Each row is a point on a tangle of strands that fork, close into loops and nearly touch. The rows are in no order.
Points whose rows are less than 46.2 apart are linked; no others are. Some points are linked to none.
K791: [-12  24   7  -1 -15 -22 -21 -11   3   9   7 -22 -13  -3  18   6 -12  18
  23  22   6  -3  20]
K423: [ -1  -2  19  -6  31  -2  23   2  -1   3  -9  31 -18  -3   4  15 -17 -12
 -20 -12   1  19   6]
K366: [-32 -14 -13  -3   6  18  -1  19  11  -6  -7   6  -2 -13 -11 -15  24  -2
   0  20 -14 -16 -30]
K983: [ 22  -8 -15   1  -3  -5   0  14 -11   4  12   1  12   1  -1  -6  27  14
  15  -4   9  16 -23]
K349: [ 20  -3 -11 -24   2 -19  -3 -14 -14  -1  14 -12  14   8  10 -10  15  -8
  30  -5 -21  -3   7]
K101: [ -2  28  27   1 -14  25  -5 -14  39   6  -5  -1   5  11 -12   9  -6  19
   4 -12   1 -16  21]
K979: [ 14  -9  -1  22  -9   5   7  10  -7  -5 -21  -9   4  11  -3  -8  21 -13
  -5 -15   5 -17 -13]
K99: [  0  -7 -16 -16   3 -34  -6   6  -7   9   5 -16   2   3   0  -7   4 -10
  23   8  15 -12  18]
K696: [ -6  23  32   3   2   9  24 -13  20  -8   4  10 -26  12  11   3 -23  -9
 -16 -23  -4  14  27]
K309: [-27 -26 -15 -19  21   2   0  16 -15   7   4  -2 -19 -15   4  -9  10 -15
  28  21  -4 -17  -5]
K912: [-15  24  23   4 -14  -7 -19 -18  14   4   3 -22  -7   0   1  11 -19  22
  15  21   0   3  14]
K744: [  1 -15 -17 -18  20 -24   3   9 -10   5  12  -9  -8   6   9 -13  15 -14
  30  16  14 -13  11]
K703: [  5 -10 -15   4  -8   9  -6   6 -11   5  -5 -18   9  -8 -12  10   8  -9
   1   3  -5   9 -22]
K43: [ 15  21  -2  20 -26 -17  -9 -21  -9   0   3 -16   4   0   5   1  15  21
  22  -2  -8   1   0]
K107: [-29  -2 -18   2   1  27 -17  18  11  -6  14  16   6   0   6   0   4  13
   1  24 -11   9 -34]
K492: [  5   6 -18 -13 -10 -31  -7   8  -8   5   5 -17  -8   9  23  -5   3 -11
  29   3   9 -16  28]
K134: [  0  10  -8  -9 -25  -9 -21  -1   1  11  -2 -14  27 -11   3   1   0  10
  -1   3 -10  -9   8]
K65: [ -9  18  30  -9  19  -8  10   4  -1   7  -4  20  -4  22 -10  18 -23 -11
 -21 -14  11   5  18]
K818: [ -3  11  -4  -1  -2 -28  10  22 -25   4   9  -2   6  19  16 -10  27 -13
   0 -16  11 -17  -7]
K996: [ 10   1  16   1   2  24  16   3  17   3   7  -1   8  18 -11  24  -7  -4
 -12 -25   9   9  12]
K874: [-16  -1 -10 -12   9 -12   6   6  -8   7 -14   2  -5 -15 -15  13  -8 -15
  -5  27   5  16  15]
K923: [ 24   5  -5   5 -14   6  -3 -21  11 -10  10   3   8  13   0  15 -18  10
 -18 -17   5   4   9]
K754: [ -6  15  -2  25 -18 -17  -9 -13   6  -4  -8 -29   2 -13   8 -10  16   4
  20   5  -7 -26   5]
K303: [ 11   2  12  23 -26  -8  15  -5   2   3 -20 -25  -5  13   1  -9  27  -7
  22  -6 -14 -14 -11]
K649: [-12  13  16  20 -11   5   2 -17  -6  -8   1  -3  -1 -12  -1   7 -20  -3
 -11 -10   8  22   0]
K896: [ 20 -11   9  -3  18  13  16 -18  19   6 -21  13 -15  -8  -6  16  -2   1
  -6   5 -27  19  17]
K150: [  8  22  25   3   3  10  15 -22  34  -1 -21   2  -6   4  -4   8  11  -3
  -8 -12 -26  12  24]
K292: [  9  31   1   5 -32 -22  -7   1 -19   5  12   4   1   6  30  -5   5  14
  15 -19   4   4   0]
K495: [  9 -16  18  21 -21  -6  19   6 -15  10 -21 -11  -1  11  14 -13  32  -4
  17 -23 -10  -7  -9]
K708: [-16 -22 -17 -16   9  -6  -2  10 -23  13   2  -3 -18 -19   9   0  -5 -19
  30  15   7  -2   9]
K567: [ 30  -5 -16  22  -3  13   6 -11   8 -16  -1 -11 -13 -16  12  13  -9   1
  -6  -3  -3  -1 -16]
K897: [ -3 -17  -7  -9  12  -3  -7  -4  -2  12   7 -10   8  -1 -27   3   4   6
  10  25   7  15  -9]
K352: [  7   0 -13  13  -6   8  17 -20   6 -21  -7  -9  -9 -16  -4 -13 -19 -11
 -15  -3 -22  -4   8]
K889: [  0  -1 -13 -11  28 -21  10   7 -16  -6   0  10 -11  -4  -1  10 -23 -20
 -22   1   5  -6  -8]
K462: [ 21  -1   4   9  -5  14   5 -27  17  -3  10   8  -4   5   1  17 -18  17
 -13 -19   1   0  25]
K867: [-17  -6  -2  -5  19  14   6  11   7 -14  -3  36  -5 -10   2  -8  10   5
 -21   9  -1  29 -25]
K697: [-16  -5 -15 -17  18  -5   9   7  -3   0  -3  -6  -4  -7 -13  10   2  -9
 -11  42   5   4  -3]
K550: [-11   7  28   3   3   6   7 -12  19  21 -11  -8   5  -1 -22  10   0   1
  15  -4  -5   9  21]
K480: [  6  12  21 -21  -8  22  -2 -11  21   1  -7  13   9  20 -19   4 -14  12
 -18   0 -17   0  28]
K843: [  3  12  -5  21  -4 -27   4   6 -12   0 -10  -4 -10  -8  21  -2   7 -13
  10 -18  26 -14 -15]
K30: [  7  13  18   3 -28   2 -16 -12   2  15  10  -2  13  17   1   5   0  20
  15 -22   9   9   9]
K274: [ 11  -1 -15 -12  11  -9   3 -12   7 -11  -8   2  10  -5 -28  -3  -7  -3
 -17  20  -9  -5  20]
K514: [  2  16  -3  30 -21  -6   1  -3  -2 -10  -8 -20   7 -10  14 -10  13  -2
  -1 -15   5 -22  -1]
K166: [ -3 -16   7   0   5  14  -9   1 -23  16  12   0   6   0  -4   1   5   2
  12 -11   9  28 -16]
K267: [-16  -5   9   2  20   4   0  -5 -11   5  35  16   9  -6   7  -9  15  17
  -3   7  28  11 -19]
K453: [ -5   5  -8  -1  10 -17   9  18  -6 -14  -2  -2  -1  15  -1 -11  -4 -23
 -22 -12  18 -20  -4]
K399: [ 18  -7  16  -4  20  21  25 -13  13   3 -10  21  -7   0  -2  10  10  -3
 -17 -11 -25  23  24]
K35: [  5   0 -16  -6   6  -8  -2  -3   2  -5   0  -7  19   7 -29  -3   8  -3
 -10  23   2 -21  12]
K629: [ 14  16  15 -16 -21  22 -12 -11  19 -16   0  10  -6  -1   8  -4 -31  19
 -22   0  -9  -4  15]
K197: [-19   5   1  13 -10   2   2 -22   2 -11 -16 -13  -8 -33 -13  -1  -7  -2
   4   5 -11  14  -8]
K533: [  3  -3  -7 -20  32 -26  15   1  -7  -3   5  17 -15  -2   7   9 -28 -11
 -26   1   0   0   7]
K77: [ 14  13  23 -17 -17  31   0 -12  19   0   2  16  -9  11   2  -1 -27  18
 -19 -10 -14  -4  22]
K971: [-10  -8 -18  -2   8   8  -4  16  11   0 -31   7  -6 -30 -16   0  -2 -13
   5  20 -13  -4 -11]
K157: [ 17  20 -11  -8 -28   5 -17   0  -1 -20   3   6  12  16  -6 -21 -12   2
 -16  -7   6 -17   7]
K393: [  4 -14 -13 -14   9 -13  -8  -6 -19  10   3 -16 -13 -15  18  15 -10 -14
  36   8  -4  -2   6]
K147: [ -2   0   6 -14   2 -19 -14 -19 -12  19   9  -8   4 -12   6   1 -18   1
  23   7  -7  -2  33]
K908: [ 11  12 -11 -17 -28 -14 -16   2  -7   5  12   0  23  15   2 -22  18  13
  15  -7 -11 -10   4]
K118: [  0  28  -3  -6 -21 -24 -24 -12  -1   3   5 -19  -8  -4  18  -2  -2  21
  29  22   0 -18  18]
K634: [ 13  17  20  -5 -20  26 -12 -11  25 -19  13   4 -16   4  21   4 -22  31
 -20   0   8  -5  -1]
K438: [-10 -12 -16  -8  15  16  14   5  13 -16   5  -1   6  -9 -12  -3   6  -2
 -23  27  -5   4 -27]
K614: [  1  -9  -1  11   5   8   5  39  -2 -12  -7  11 -13  33  16 -13  24  -8
   1  -2  15  -7 -36]
K522: [ -3   8  23 -15  -3  20   2  -6  10  -3   6  10  20  24 -25   8  -7  12
 -22   3 -12   7  20]
K520: [-11  -2  -2  23  -5  -2   9  -7   2  -6 -22  -8   6 -23 -16 -16   6 -15
  -3  -8  -3 -15  -3]
K319: [ -3  -9 -18  14   3  19 -16  21  11  -7 -30   0  -8  -9 -11  -4  -5 -10
  15  11 -12 -17 -13]
K413: [ 17  -3 -14   5 -10 -20   0   7   1  11 -18 -25   6   1  -3   3  24  -5
  20   7  -6 -20  -2]
K729: [-22 -12 -17  -3   0   9  -3  30  -3  -4  -4  18  -2 -18   7  -4   1  -5
  -5 -11  15   5 -25]
K947: [  2 -11 -18   4  18  12   7  23   5 -21   9   8  -3  10   2 -16   7 -11
 -14   2  26  -9 -31]
K180: [-13 -16  17 -10  20  -1  -3  -2  -1  24   1  -1   1   0 -21   9   0   5
  19  24   7  19   7]
K618: [-24 -10  10 -10   0  -1   7  -2  -5   6   0   7  16 -17  -7   1  10   6
 -18  -8  -8  28   1]
K490: [ 11 -16 -13   0  15  31  -1  10   6 -13   3  27  -6  -7   0   4 -15   6
 -16  10 -17  19  -9]
K307: [ -1  15  22  -2 -24   5 -16  -5   3   9   7  10  13  21  -1   7 -14  14
  -1 -23  17   5  13]
K966: [ -2  21   0  12  11 -26  -7 -11   0  -8  -2   4 -12 -10  12  20 -28  -1
 -15  -6  15  -8  -1]
K226: [ 14 -15 -21   7   1   8  17   0  -7  -7  12  -2 -24 -11  14  -3 -24 -16
 -16 -11  -3  -1  -2]
K598: [  2  18  -4  14   2 -25  -6   2 -10  -2  -4   3  -5  -8   7  11 -14  -8
  -5 -13  28  -3  -6]
K160: [  1  -2 -16  -6  -1 -10   3  -7  -4   0  35 -13  21  10   1 -18  32  10
   6   3   8  -4 -17]
K850: [ 23  -7  -9  17  -4  17  -3   1   4  -6  -2   1  -5 -11   2  17 -14   4
  -8  -9  11  13 -15]
K665: [ -1 -16  15   2  -3 -21   0   1  -2  16 -23 -24  -6  16   6 -12  16 -18
  29   5  -6 -19  10]
K748: [ 14 -16   2  -6  12  -3  24   8 -21   5  -1  -7   3  11   9 -13  39  -5
  33   6 -25 -15  -9]
K898: [-13  -7 -10 -27   8 -26  -8  -3   0   9  20 -20  10   3  -8  -8   3   4
  13  22   3  -4  12]
K538: [ 12 -23  13   7  -6  -2  16   7 -17  11 -15  -8  -2  10  18 -15  36  -9
  30 -18 -23 -12 -10]
K918: [ 16  10   5   3 -23 -19  12   5  -4   5  -7  -7   8  12  14 -21  27   6
  22 -23 -15 -19   9]
K891: [-13  15   0   5 -17 -19 -11  -3   2   5 -13 -36  -5 -13   9 -11   1 -10
  22  10  -6 -29  16]
K230: [-20 -18 -15  -1  -2   0 -12  23   5  11 -24 -12 -22 -15   1   0   0 -18
  35  10   1 -15  -9]
K516: [-22 -15  -7 -12   9 -14   4  10 -17  16   0  -2 -10 -13  -1   9  -2  -7
  10  22  16  13  17]
K390: [  9  23  -5  -6 -16 -35   2  13 -27   9   7   3   1  12  24 -11  10  -5
  14 -21   9  -4   1]
K738: [-14  13  14 -24  -5  -7 -14   3  14  20  -5   3  10  12 -15  12 -13  12
   4  18   0   0  31]
K644: [ 19 -26  -1  -3  19  27  15   5  -3   6  14  22 -12  -1   4   6 -15   5
 -14  -5  -6  19   4]
K100: [  5  15  -8  -9  -8 -12  -6  12  -5 -22   3   9  10  18   0 -17 -12 -10
 -23 -16  15 -19   5]
K698: [ -8 -13 -13  -2   6  -3   2   0   4   0  19 -17  18  -5  -7 -16  23   2
  -3  15   4  -8 -20]
K628: [  4   2  -3  13  -3   8  18 -28   6 -26   6  -4 -19 -18   5  -4 -23   0
 -17  -6 -14  13   6]
K90: [-19 -28  -6   6  -3  21 -13  27 -10   1  -6  14  -1 -10   8 -21  16  -6
  20 -16  -5 -19 -23]
K811: [ -8  27  32  17  -3  15  -1 -17  26 -22  16   1  -9  19   4  11 -17  23
 -11 -13   8   4  13]
K556: [-15 -27  -7   7  -3  12  -5  15  -6   5 -15  -2   0 -24  -5 -16  12 -11
  17 -14  -6 -14 -16]
K939: [-31 -22 -17 -14  15  12  -2  15  -1   4  -3   2  -6 -22  -8 -12  16  -4
  16  24 -14  -7 -18]
K249: [ -6  14  25  -1  13   0  18  -4   5   1  -2  14 -16   9   5  18 -26 -15
 -22 -17   5  15  20]
K475: [ -6  -3 -14  -6  25 -15  12  14  -6 -16  -1  11  -9   0  -2  -5 -10 -26
 -22  -2  16 -18 -14]
K241: [ -3  -1  -8 -30   4 -21 -17  -5  -6  14  19 -18  22   7  -2  -4  10  12
  11  14  -7  -2   9]
K580: [ -9  -3 -16  -4  12  16 -12  17   6  -4 -28  20  -5 -25 -14   4  -9   0
   3  26 -24   8  -9]
K802: [ -5 -12  10  -5  22  13  13  -4  14  -8  -4  27   5  -6 -11  -2  10  10
 -22   9  -2  36 -11]
K866: [ 14   5  -4  33 -16  -5  11   3  -3  -7 -11  -6  -3   1  13  -6  19  -9
   7 -21  14 -14 -12]
K142: [ -3   2   1  -7 -12  -5  -6  -4  -6  -3  17   1  23  14 -16  -4  -3   5
 -13  -7  15  16   2]
K932: [  3 -21 -21  -4   8  18  15   8   0 -20   3  -7   0  -5  -6  -3   1 -14
 -27   9 -13  -4 -16]
K209: [ -8   1 -10   3 -12  -8  -5   7 -21  -1   7  -8  18  -5   5 -12  11 -10
  -4 -17   4  -5  -2]
K405: [  6 -16  -3 -15  11  -5 -11  -3 -22  24   6 -16  -1  -7   2  16   2  -3
  29  16  -7  11   3]
K10: [ -8  22  26   8  -5  10 -16 -18  27 -14   4 -15  -4  10  -6  12 -11  33
   1  19  -6  -1  12]
K978: [ -7 -12   8   0  19   6  -5  19  -2   4   3  22   2  -4   1  13  -6   2
 -17  -3  24  22 -14]
K21: [ -5  -9 -16  11   3  -2  -6  27 -14   1  -6   9  -1 -12  11   2   6  -9
  -4 -12  18  -4 -22]
K33: [-11  31  34  15  -6  17  11 -15  24 -12   6   6 -11   9   5   3 -14   9
 -12 -20   2   6  17]
K262: [ 11  11   5  10 -16 -13 -15 -24 -10  14  10 -22   1  -7   3   4   5  16
  32   4  -7   5   6]
K905: [  7  17  14 -12  16 -19  -6 -13   4   5  -1   8 -12   6   2  18 -42  -6
 -18  -7  -7 -10  17]
K831: [-11  20  29   6 -10  11   0 -16  34  16  -5  -7  11   1 -20   8  -2  11
  11 -10  -5  -3  26]
K876: [  3  14  -2 -19  -2 -11  -1 -14  15  -5 -17   5   7  -4 -17   9 -15   1
 -17  18 -19  10  28]
K88: [-27 -14  -2 -12   7   2   5   0 -15   7   2   5  14 -26 -11  -3  15   1
  -7   9 -13  17 -10]
K835: [  3   6 -12   3   6 -20   8  19 -27  -2   7   3   5  12  10   3  25  -6
 -12  -3  21 -13 -14]
K960: [-20  -7  -8  -8  17  20   4   2  11  -2   1   6   4 -15  -7   7   8   9
 -15  35  -8  14 -26]
K576: [ -3   2   6  -2 -17 -23  -6  -1   2   8 -12 -31  -4  10  14 -20   8 -15
  32  -1 -15 -25  11]
K382: [ -2 -10  23   2   8  10  -3  -7   4  23  -2  -5  10   0 -29   7   4   7
  16  -2   4  14  10]
K578: [-15 -17 -11  -3   7  12  -2   9  -5  -6  17  -3   4  -2  -1 -25  21  -1
   5  11  10  -1 -35]
K928: [-10  -9   8   3  11   4  -3  14 -24  14  12   9   1   2   3   8   0   0
  -1 -10  26  19 -14]
K830: [ 26  -3 -15   3 -12 -16  10  12 -11   3   3   5   7   8  -1 -17  32   4
  19 -15   6   3 -15]
K135: [ 13  -4 -16  21  -4  23 -12   8  11 -10 -20  -5 -11 -17  -3   3  -7 -11
  13   9  -8  -7 -22]
K739: [ 13  -8  -9 -25   8 -11  -7 -14 -18   3  27 -13  20   5  12  -3  17   5
  22   6 -16  -1  -1]
K707: [-17 -13  -4  -6  14  20 -12   9  11   6   5   7   5  -8  -7  10   8  15
   4  31  -8  13 -27]
K688: [ 13  13  -5   4 -30 -18  -8  -1   0   3  -4 -13  13  10   8 -24  20   3
  17 -19  -7 -18   7]
K935: [ 19  10  -9   4 -17 -18  -2   6 -11   3   6   3   9  16   5  12   7   3
  -4 -16  19  14  -7]
K605: [  0   7   4 -12 -10   7  -5  -7   1  -7  12   8  24  19 -18   6  -7  14
 -24   1   4   8  13]
K61: [  9  -2  10  -1  14   5  12 -16  14   5 -25   4  -9 -18 -13  21  -8  -4
  -8  16 -20  18  14]
K906: [  9   3   3  -5 -10  -2  13  -8   4   6  22   8 -21   7  17  -4 -35   6
 -21 -16  -7   9  29]
K861: [-14 -16  -7  15   0  14   8  13   4 -10 -24   7  -2 -22 -10 -14   9 -18
  -8 -12  -2 -11 -12]
K512: [ 15  24   2   8 -20  -3  -9 -13  13 -13   9   0  -5  15  14  17 -21  13
 -13 -16  16   2  10]
K368: [  7   5  10 -21  25 -22   7  -5  -1   9   7  16 -12   9   5  17 -31  -6
 -26  -5  -8  -5  22]
K713: [ -5   8  16  18  -7  -8   0  -6 -10   4   0   7  -4  -9   2  11 -18  -3
  -8 -21  23  17   4]
K416: [ 12  37   3  13 -35 -17  -9  -5 -11  -6   9   2   0  10  22   0   2  23
   4 -13  15   2  -3]
K859: [  0  19  15  -9 -21 -11 -16   5  -8   5   8  11   6  27   2   7 -18   3
  -5 -14  25   5   6]
K955: [ -6 -20  -9   2   3  -2  -5  -6 -15   7  -4 -18   7 -23   2 -14   7 -13
  21  -7 -12 -14  -1]
K848: [-13   2 -11   0   4 -18   5   7  -2   6 -19 -16  -5 -17 -13   2  -3 -21
   4  19  -1 -11   9]
K942: [  6  -5   1  -6   4   9  18 -10  -5  -5   6  13  -2  -2   1   7 -17  -3
 -33  -9 -18  20  19]
K839: [ 10 -16  -9  -5   7  -5   7   2 -16   6   8 -15   8  11  -3 -18  35  -1
  30  10 -12 -11 -17]
K819: [ 20 -12   5  12  13  20  16  -4  -3   7   8  19 -19  -7  10  21 -21   4
 -11 -16   8   7  14]
K975: [ -4  11   2 -20  -5 -10 -11 -10  13   6 -10   0  11  11 -22  13 -19   7
  -8  17  -4   2  28]
K508: [ -3  -9 -23  -2  16  25  -6  17  11 -17 -11  26   0  -9  -7  -1 -10   2
 -12  17 -27  11 -10]
K369: [ 10  19  -1   0 -25   3 -23  -3  -1   5  -5  -4  24  -3   1   8  -6  13
 -12   1  -4  -8  12]
K616: [  6   5  12  -3 -11  -8 -19 -26  -8  18   9 -18   4  -2  12   7  -5  12
  32   0 -12   2  18]
K780: [-10   7  20  -3  28  -2  10   1  -6   0  22  16  -3  15  -6  13  -7   2
 -28  11  29   5  -7]
K639: [  5 -21  -9 -10   8  10 -14   6 -22  14  11  -8   0  -8  -1  -2  12   3
  34  17 -12   8 -22]
K84: [ 21  -8   4  13  -5  15  -6   1   4   8  -2   1   5   4  -4  24  -4   5
   1 -14  18  22 -10]
K305: [ 18  -1  -6  -9  -5 -20   3 -17  -4  -4   4 -20   5   2  14 -18  14 -13
  38 -15 -25  -8   4]
K828: [ -2 -28  10   4   6   7  -7  17   4   6 -18  -8   1  18  -5 -19  28  -5
  20  15  -4 -15 -22]
K974: [ 21   1 -18  23   0  11  -1 -11  12 -20 -12 -20 -16 -18   3  11  -5  -2
   3  12  -9 -13 -16]
K464: [ 23  -1  -6   6 -14 -19  23   6 -17   6   3   3   8   3  10 -18  32   4
  25 -27   2  -7  -1]
K564: [  3   6 -11 -14 -14 -17  -2  -1 -11  -2  25  -7  27  19   2 -18  29  11
   2  -4  -1  -1  -9]
K662: [-19  -6   9   4  13  14   4  -9  -2  10  20  12  18 -16   2   2  17  20
 -15  13  11  11 -15]
K212: [  2 -10 -21  -3  26  11  12  11   6 -22  17  24 -12  -1   5 -13  -8  -1
 -22  12  17   3 -24]
K806: [ -5  -5  16  -2  23  19  15  -9  19  -2   7  23  10   7 -19   3  14  14
 -21   9   5  19  -6]
K47: [-30 -16 -16   2  -2  20 -17  34  -5  -4   5  19   3   1  13 -19  19  -2
  16 -10  -9 -14 -24]
K296: [-10 -19   1   5   3  17 -11  29   4   2 -20  -2  -2  28   0 -16  30   1
  23  16 -16 -15 -29]
K354: [ 15   3 -11  13 -13   8   1 -14   6 -17  -9 -18   3  -3 -11  -5 -14 -15
 -14  -2 -13 -14   7]
K878: [-21   4   2  22 -15   6  -1 -18  -6 -10  -1 -14  -7 -28  -7  -4  -8  -4
   0  -6   3  14 -14]
K560: [ -1 -15 -12   7   4  13   0  25   2 -10   0  -1   3  17   2 -18  25  -7
  -2   2  15  -9 -35]
K652: [-33  -3 -22   9   0  18 -19  26   0  -9  13  16   6   4   7 -15  11   7
  12  10 -13  -7 -28]
K672: [-15  -7  -9   4  14  10   0   6  -7  -2  26  13   2  -8  11 -22  14   8
   6   9  24   4 -31]
K278: [ 21 -13  10   4   8  22   3   0   9  10   4   2   9  16 -20  26  -1   6
 -11  -8  10  10   2]
K919: [ 13 -14 -16   0  -2   1  18  -7  -8   5  22   0 -27  -4  12  -2 -31  -6
 -18 -12  -6  10  13]
K317: [-10   8  22  -8   3   3  14  -4   7   4  -8  13  21  -1  -9  10   9   3
 -27 -10 -10  25  17]
K954: [-11  -7   8  -5  28   9   6  16   0   0  -8  35 -16  -7   5  16 -16  -5
 -16  -3  11  24  -9]
K184: [-10  -6  -2  -6   1 -15  -9 -15 -12  13   1 -11   8 -24  -5  -6  -4  -4
  17   3 -11   0  15]
K388: [-10 -13  -9   7   4   9 -14  28   9   6 -31 -10 -13  -2  -9  -6   3 -18
  29  15  -6 -21 -17]
K86: [ -1 -13  19   3   2  15  -8 -11 -16  18  11  -4  12   0 -15   0   1   8
  16  -8   4  19   5]
K834: [ -8  15  10  16  -2   1  12 -23   1 -27   4   4 -16 -13  10  -4 -27  -4
 -22  -8  -5  17   7]
K170: [ 13  20  17 -12  -4   4  -9  -5  14   1   7  13 -25  16  23   7 -41  10
 -17 -10   9 -14  17]
K355: [-13 -12  -7   3   4 -12   2  11   3   2 -24 -21   3   4 -17  -8   8 -24
   4  14   1 -24  13]
K353: [ -2  26  16   0   9 -25 -11 -12  -4   3  -8   2  -7   1   4  21 -35  -5
 -15  -3   2  -6   6]
K175: [-24  -8 -14  -7   7  11  -1  21   1 -11  -4  31  -3 -20   4  -6   6   3
 -14   0   2  21 -27]
K389: [ -1   4  16  18  -7  14   0 -15   6  15  -7 -16   9 -10  -2  28  -3   9
  -2  -3  -3  10   1]
K753: [-26 -16  -8 -12  15   3  -2   8 -13  12  -6   5   4 -30 -11  -5  10   2
   9  19 -16  10 -11]
K140: [  1 -14   6  11  -3  -6  10  41  -2   1 -19  11 -15  22  18 -10  24 -11
  14 -18  15  -5 -29]
K607: [ 10  20   6  -6 -28  15 -24  -6  12  -1  -4   7  11  -4   5   2 -18  21
 -20   0   0  -8  12]
K130: [  2  -7 -10  -2   8  -1   6  -3  -2 -14  17   8  14   6 -16 -10   2  -2
 -21  -3  24   9  -9]
K332: [ -2  21  24  22 -10  12  -9 -23  13 -24  11  -8   0  11  -6  10  -8  30
  -6  -3   8   5   3]
K571: [ -4  12  13   0   1  -1   6 -18  15   3 -20  -4  -5 -10 -10  22 -13   1
  -9  18 -19  15  23]
K987: [ 11 -12 -14  -6  19   2   8   3   4 -17  12  19   5  -3 -11  -4 -10  -6
 -24  -3  14  16  -9]
K797: [ 11  29   8  -3 -16 -20 -15 -10   9  -7   6   4  -8  22   9  14 -30   4
  -8 -16  24   1   2]
K151: [  0   9  24   5   6  13  21 -11  15   0 -17  13  -1  -4   0  14   7  -8
 -21 -22 -17  23  15]
K841: [ 23  -2   5  12  11   7  16 -15  10   4  11  16 -12   0  11  22 -22   7
 -18 -23  10   0  23]
K917: [  2 -31  14   0   4 -13   2   4  -1  14 -21 -18   1  20  -4 -14  27 -11
  22   4  -2 -16  -3]
K752: [ -8   7  19  -6  16  -5   7  -4 -11  -4  13  22   3  23 -14  11 -10  -1
 -20  -4  25   9  13]
K821: [  6  12  11  -2 -13  13   6 -12  11  -3  23   4 -25  11  27   2 -38  16
 -19 -12  -5   2  24]
K569: [ -3  25  27   1  -1  10   7 -20  31  -2 -14  -5  -8   1  -1  19 -12   7
  -8  10 -20   4  28]
K227: [  0 -11  -6   3  11 -11   1   9   7   0 -17 -13  16   7 -23  -9  17 -13
  -3  17   6 -28   8]
K6: [ 19  -5 -10  13  -6   9   5  -2   0 -14 -12 -15   4   7  -8  -4   2 -17
 -16 -10  -5 -18   0]
K20: [ 12  19  -8 -13 -16 -28 -15  -6 -11  11   3 -13  -5   2  18  -4   2   3
  35  14  -7 -17  22]
K804: [ 21  29  -7  16 -34 -10  -8 -17  -4  -6   0  -3   9   9   1   0   7  18
   6  -9   5  -5   0]
K176: [ 14 -23 -25   3   7  21  12  11  -4 -15   3  -1 -16  -4   4  -9 -11 -22
 -18 -13 -10  -3 -12]
K710: [  1 -13 -14  -9  16 -11  -1  11  -6   6   5 -13  -4   7  -4 -12  23  -5
  29  31   8 -14 -11]
K705: [  9  -3 -17  11   6   1   4  23 -22  -8  -3   7   4  -5   8   9   8 -11
 -18  -6  18 -12 -13]

A tip is a point with one link. Name the tips that can be reached along the links from each point below, in the order of the rows.
K866 | K197, K157, K296
K710 | K101, K303, K897, K780, K305
K35 | K366, K697, K738, K639
K160 | K983, K134, K634, K662, K140
K147 | K520, K806, K170
K797 | K996, K30, K230

A piece is two or more points that can be reached from each other along the links. Count, over all rows, the pieces, the separate loops (a circle has one, a figure eight two, a Y none), the forks (points with three links) and the tips (points with one).
pieces | 6
loops | 3
forks | 17
tips | 23
